Points on a hilly landscape, in no order, each with its height.
From any point a ball takes the steepest step (drop divided by distance) to one of its 2 nearest points. It stops when none of these is lower. Distance is the straight distance between rows; heights are no part of it.
Kated: [ 71  96  76 139 102 131  58  97  77  84  85  74  79  90 131  46 107 123
 141 115 140  62  54  98  37  96  76  95  76]  (h 582)
ruzo: [134  95  77 101  83  69 154  82 106  65 128 116 111  87 123 121  66  87
  82 103 109  74 138 114 108 125 104  86  89]  (h 246)
kofeb: [ 89  98  94 111  80 111 130  70  80 156 105 130 108  60  74  66 126  91
 132  76  93 121 114 100  84  91 153 105 115]  (h 506)
dekin: [ 68 112  64  82 122 110  92 100  92  90  99 105  55 132 116  58 114 141
 155  89 133  79  82 106 100  95  95 101 116]  (h 457)
pid: [ 95  62  87  89 119 106 130 116  90 122  96  94 118  79 114 111 106  39
  92 105 116  70  81  97 134 111  85 104  74]  (h 491)
Piten: [ 94  97 117 129  89  97 118 116 134  94 101 152  97 126  66 142 125  75
  88  89  90 138  90  82 109  73 161 109 101]  (h 838)
pul: [146 144 119  77  68  98 100  73 120 147 120 111 133  86  79 132  48  75
  94  96  65 112 108  85  90 112  92  84  96]  (h 641)
sarov: [ 77  70 128 139  92 123 177 115  94  63 113  98 137  90 119 152 127  29
 102  92 117 127 120  65 119  78 106 137  92]  (h 501)
zaze: [133 113  90  18  83 108  76  59  93 117  75 115  86  95 100  64 123 150
  91  73  61 114  73 122  94 143 103  92 136]  (h 640)
rin: [ 76 121  74  41 132  95  72 107 114  77  83  97  50 140 136  98  70 134
 125 113 112  73  64 112  95 102  42  71 107]  (h 725)
fif: [ 61  88  66  94 107  77  95 120 133  51  94 136  66 148 124  87 131 125
  83  42  91 130  96  69 108  76 151 109 117]  (h 190)
lef: [108 106 126  76 136 101  34  90  92 100  93  77  98 116  88 121  60 139
 104 148  64 104 101 120  99  71  62  74 110]  (h 636)
guv: [110  79 122 148  61  90 153  74 101 107  99 155  87  92 101 112 103  50
 109  53  97 120 145  80 107  90 138 100 117]  (h 419)
zolu: [ 68 113  86 103 134 122 105 138 118 124  92  79 103 123  95 105 128  82
  74 125 131 124  62  82 101  81 110 115  67]  (h 255)
fiv: [ 66 122  71  37 124  91 101 142 158  97  84 104  71 177 132  72 123 116
 109  70 115  88  69  84 112 105 100 114 103]  (h 758)
Zef: [ 91 103 100 103  75  87 107  83  94 120  89 147  79  66  80  63 141 113
 106  37  73 118 109 101  92 110 168 103 132]  (h 551)
rad: [ 76 119  74 114 128 129  57 102  87  90  65  66  61 114 136  47 101 128
 127 133 137  99  40 110  55  96  68  87  89]  (h 561)
sumog: [135 120 127  84 103 101  87  93 121 139  98 110 140 103  59 146  59  69
  59 125  46 133 100 105 101 117 102  62 109]  (h 688)
ketum: [ 58 115  81  57  83  73  78 114 126 108  98 130  72  94 107  81 104 125
 121  27  76 113 105  74 116  56 113 104 113]  (h 338)
gelek: [134  73 135 117  98 120 108  80  50  88 131  99 140  94 100 120  74  93
 149 147  94  47 139 108  93 103  74 103 104]  (h 598)
zusu: [121 117 126 139  93  86  83 113 111  59 100 100  93 113  83 142 113 121
  37 107  83 144 122 106 101 100 142 101 103]  (h 792)
sel: [122 117  84  75 110 103 118  96 105  92 106  93 108 111 109 117  81 120
  99 145 124  63  85 117  86 126  80  88  74]  (h 737)
puv: [ 93 100  76  70  76  62  98 115 131  51 103 134  79 137 116 106 123 138
  85  44  91  97 113  82 119 106 125 104 117]  (h 75)
bim: [ 94 112 110 143  47 126 120  91  81 114 132  82 115 100  61  87 137 131
 129  76 132 118 126  80  78 107 120 143 106]  (h 895)
dut: [ 58  89  77 107 124  85 103 125 128  69 105 117  74 152  99 105 134 106
 100  64 106 116 108  72 128  58 132 112 109]  (h 269)
pav: [ 94  77  92  99 105 128 122  72  74 144 114 115 126  72  75 105  88  51
 154 120  94  82  91  98 120  87  99 101 101]  (h 701)
vebip: [ 87 109  79  81 134 120  98  98  84  87 100 106  68 141  98  86 110 126
 164 132 131  60  81 116 103 104  85  97 106]  (h 492)
kub: [ 90 108  73 102 114 115  62  71  77 110  94 100  85  87  98  77  87 132
 133 115  96 110  76 102  80  71 101  80 107]  (h 565)
muper: [100  56 111 140  99  82 145  94 100  88  98 142  95  94  95 133 110  31
  95  74  88 107 119  91 132  81 136  92 114]  (h 321)
Dipag: [ 92  87  87  94 146  72  93 103  91  44  98  73  73  96 131 105  67 125
  65 138 103  86 120 139 103 101  76  62  89]  (h 692)
fus: [ 93 102 124  91 143  81  85 159 127  80  75  94  77 163  94 126 141 115
  59 114 103  94  88 110 124 113  99 109 102]  (h 411)
Gudof: [125 101  75 120  65 100 149  77  79  82 129 109 117  73 115  79  75 103
  98 104 120  84 119 111  78 143 114  98  87]  (h 117)
bevu: [150 111 122 127  73  88  49 109  99 116  80  44 118  90  92  74 109 125
  59  87 101 106 104 102  80 148  76 110 107]  (h 450)
dozuf: [124  93 136 116 126 110  92  78  90  97 118  92 133  85  76 126  53  83
 101 166  62 116 139 131  98  62  99  83 108]  (h 571)
nis: [123 129 128  60 108 105  57  99 130 142  86 105 124 103  61 142  93 106
  50 119  51 144  79  95 103 116 100  70 110]  (h 724)
gutas: [108  91  97 102 138  78 102 111 111  56  92  78  88  92 127 117  79 108
  19 135  93 110 120 133  95 107  97  66  84]  (h 674)
gozo: [ 72 100  95  90  71  54  88 115 114 118 111 127  83  83 104  93 106 101
 122  18  88  72 133  74 122  70 112 111 107]  (h 281)
Kubup: [ 80 115  84  78 103  97  83  83 111 138 106 115 101  74  76 108  50  79
 132 105  75 100  83  94 107  70  88  67  97]  (h 638)
mozo: [ 63 131  73  20 140 106  86 131 147  90  81  97  46 167 133  92  80 113
 129  89 112 101  54  99 114 107  58  89 129]  (h 740)
Pom: [122 105  97  41 106  73  87  93 123 134  86 107  97  94  99 111  96 106
  74  87  75  72  76 107 121 130  82  72 109]  (h 690)
dep: [110 101  95  94 112 125 129  87  87 111 116 110 127 100  76 124  82  85
 124 151 108  83  98 111 101 100  99 104  84]  (h 738)
mef: [113 105  82  54  82 100  84  87 105  85  72 132  71  94  98  62 145 142
  66  55  74 137  72 118  99 139 141  99 125]  (h 607)
tulat: [ 92 129  82  57 104 107  74  66 113 104 107 119  93  96  80 115  66 126
 124 111  72 118  81 102 104  74  97  74 107]  (h 603)
vilet: [ 89 108  83  85  76  85  90  96 109  87  81 132  71  73 105  69 130 133
  70  43  72 135  83 104  94  98 149  95 116]  (h 583)
fimep: [111  57 102 160 111 136  91  92  52  66 100  43 123  72 120  67  98 103
 101 154 131  82  91 115  62 109  68 102  81]  (h 621)
veki: [135  70 109 106 112 114  85  71  52  83 116 102 111 115  96 107  95 125
 145 151 103  34 122 122  89 112  78  96 114]  (h 570)
gebi: [124  78 129 124 128  85 112 120  89  73 100  71 109  84 113 119  91  83
  27 140  93  98 132 130 106 125 104  95  81]  (h 650)
Memi: [ 55 117  65  48  72  95  78  97 103  79 101 123  65  94 126  59  96 157
 137  31  81 117 102  91  93  64 107 104 111]  (h 380)
bur: [ 97  85  90 123 111 141 118  90  60 151  99  79 123  67  93  70 132  77
 103 119 119 110  70  97  89  96 114 113  87]  (h 387)
nem: [130 100 102 116  77  67 138  66  91  76 120 124  96  82  99 132  47  75
 105  97  89  91 165 108 123  93  97  79 108]  (h 343)
sula: [ 74  99 101  90 131  86  85 138 131  78 100 113  79 151  84 128 127  97
  78  86  97 105  91  93 134  85 124 101 104]  (h 345)
ronet: [112  74  97 126  86 118 140  97  55 107 109  65 134  60 135  75 112  68
 111 100 140  66  99  91 102 133  74 131  83]  (h 568)
puf: [ 67 109  63  49 113  98  74 105  98  86  84 114  41 120 118  50 121 144
 132  59 103 109  89 107 115  96 101 107 130]  (h 422)
bezo: [142 106 114 121  62  92  43  97 111 108  71  42 121  81  86  33  91 129
  83  89 120 104  74 125  55 167  54 110  97]  (h 401)
Felev: [139 116 133 117  73 107 117  89  64 112 133  80 140  90 103 126  69  75
 119 119 106  77 141  88 103 118  77 124  84]  (h 552)
Fak: [ 85  76 140 119 142 106 117 131  97  76 105  64 118  93 100 137 103  65
  50 153 102 110 125 120 112  87 105 114  76]  (h 617)
tuko: [103 116  78  91 111 104  62  92  99 104  72  74  79  96 119  66 101 142
  88 115 110 112  63 115  79 113  75  86  96]  (h 531)
befum: [124  64 142 129 124 132 126  74  62  97 119  92 147  76  95 123  64  45
 114 164  75 113 134 126 101  76  96  97 106]  (h 513)
duka: [ 88 105 130 108 160  83  68 158 115  91  53  58  61 154 105 105 144 112
  53 119 114 110  87 119 108 112  75 116  99]  (h 456)
romo: [ 83 103  77  97 137 130 106 116  96 144  86  75 101  99  98  78 122  85
 103 133 129 103  51 103  98  89  92 106  76]  (h 323)
Figeb: [159 108 128 141  70 106  67 101  73 129 106  42 142  88 103  73  83 108
  75  99  99  94 117  98  82 137  67 105 103]  (h 482)
sageg: [ 79  61  83 158 105 112  55  96  66  77  93  49  90  76 114  41 101 114
 121 112 142  76  74 114  62 105  59  97  83]  (h 601)
mok: [ 83  97  96 123  83 134 153  83  77 145 110 108 125  67  83  90 131  68
 126 103 117 137  97  85  87  87 130 127  91]  (h 451)
pafos: [ 82  49  94 112 107  85 147 118 101  89 109 113 119  81 117 129 102  21
  92  85 102  75 108  85 146  96 105 103  82]  (h 431)
Noz: [ 97  90  92 106  98 116  83  64  85 153 112 119 116  58  87  95  58  65
 156 114  81  94  84  89  87  61  92  78  96]  (h 667)
bizot: [126 100  92  92  76  58  94  96 108  77 101 128  80 100 101 112 103 119
  77  61  81  84 123  99 122 117 117  90 114]  (h 196)
fatos: [ 60  89 107 115  99 114 122 140 125 113 117  99 120 115  70 141 121  47
 113  96 105 106  98  71 133  65 100 127  86]  (h 299)
did: [136 120  97  69  99  92 102  92 103 137  93  89 118  97  96 100 102 110
  85 116 106  70  82 107  95 139  82  94  94]  (h 715)
firis: [ 89 106  86  72 139  92  76 104 107  53  97  89  61 131 131 108  63 138
 112 145 112  62  92 128  88  94  54  73  96]  (h 710)
mafig: [113 131 115 102  63  79 110 101 132 116 115 128 111  96  95 143  67  66
  88  76  83 111 121  73 109  97 116  94  91]  (h 595)
vavon: [115 112  97  14  99  91  71  75 114 131  78 125  85  98  95  97 104 131
  89  67  59  93  72 106 117 128  92  83 124]  (h 666)
sogu: [120 115  97 110  54 117  54  77 101 102  95  77 124  64  91  25  89 152
 118  88 114  97  66 122  41 151  92  98  99]  (h 327)
kabi: [ 78  70 148 136 121 124 145 129  91  72 107  63 126  81 111 148 127  45
  70 128 101 129 120  91 115  68 109 129  81]  (h 574)
lila: [125  91  91  89 106  96  81  78  62 107  92 100  85 126  92  73 117 147
 156 119 114  44 101 123  98 123  74 103 122]  (h 533)
Buzes: [121 115 121  93 107  82  58 117 113  72  72  87  89 110 100 127 113 144
  19 108  79 137  98 109  96 125 100  87 101]  (h 768)
misi: [125  74 128 143  99 100 145  66  68  81 112 105 116  76 103 130  57  39
 108 116  87 104 167 115 116  81  98  92 104]  (h 432)
det: [ 88 119  97 133  62 122  99  99  82 109 130  76 111  94  81  97 113 128
 127 104 136 101 111  79  79  83  94 131  88]  (h 907)
gadem: [107 110 128 140  83  91 117 110 120  74 110 115 103 117  75 153 112  93
  71 102  88 137 129  98 103  74 141 113 102]  (h 813)
Lelen: [101  58  92 132 121 118 123  94  49  86  97  57 115  65 130  83 105  82
  93 131 134  72 103 117 104 109  69 106  83]  (h 596)
nonaf: [ 40  94  71  93 134 123 120 143 134 108 106 104 108 133  79 111 115  50
 107 114 117 122  61  87 123  71 110 108  73]  (h 130)
fozum: [ 88  94 119 137  61  71 127  92 132 111  86 165  77  79 110 103  84  49
  92  39  72 123 115  71  98  65 142  91 106]  (h 485)
Mamad: [151 117 127 114  64 104  87 100  66 133 117  54 141  89 118  95  72  94
 101 111 111  66 120  83  85 137  52 122  87]  (h 512)
Tuv: [ 94 110  95  92 150  91  79 121 101  98  62  61  69 128 116  83 108 121
  72 137 122 105  74 123  95 111  60  94  89]  (h 498)
tuvib: [112 104  86 119  55 108 102  71  84  95 120  96 115  61  91  39  85 130
 118  77 119  83 103 109  58 139 109  99 101]  (h 241)
Mifo: [132 131 121  77  91  92  57 107 121 124  81  87 113 104  89 131 109 131
  37  99  73 129  83  90  90 128  97  88 100]  (h 749)
Sobas: [109  79  99  82 107 109 127 105  74 151  89  88 134  68 121  86 110  50
 115 109 126  48  75  94 126 122  64 123  75]  (h 529)
tuda: [ 70  78 103 113  92 119 160 118  93  92 127 100 131 102  93 133 127  58
 134 102 124  95 120  71 127  74  93 140  92]  (h 407)
sano: [ 98 102  84  92  79  65  91  93 100  99 114 108  84  89  98  97  88 120
 118  63 102  68 130  89 125  88  89  99 111]  (h 282)
Vov: [101 122 119 100  50  72 113  98 161  90 100 167  89 103  92 138  72  77
  86  57  65 129 101  73 107  76 135  86 110]  (h 545)
pir: [ 58 103  69  71 120 103 125 142 135 107 104 103  86 168 113  63 149 109
 133  72 136  85  81  77 106  93 115 135  97]  (h 774)
sular: [ 90 129 107 144  37 101 130  97 112 104 123 126 107  92  81  91 129 115
 113  55 114 138 135  74  75  99 150 125 106]  (h 879)
Gilup: [103  96 132  96 138  93  63  94 102  87 108  88 111  88  80 128  39 105
  84 154  51 115 131 130 105  67  84  65 108]  (h 606)
Ridu: [ 78 110 109 124  62  97 131 108 131 108 108 148  95 119  78 114 148  99
 111  55 101 129 115  64  89  70 163 128 110]  (h 862)

Call two points neighbours if one is among the 2 nearest of the other. Go from one point of each pair to the other, from neighbour to neighbour, staying as low as possible. Name the highest point that can't be avoided.
puv, nonaf | dep
Gudof, muper | fimep
puv, Gudof | gelek
gozo, puv | sano

Where does a ball stop that starts at each point below?
tulat | puv
Fak | nonaf
veki | gozo
lef | Gudof
sular | muper
sageg | puv
mozo | nonaf
Buzes | muper
sel | nonaf
mafig | muper
fimep | muper
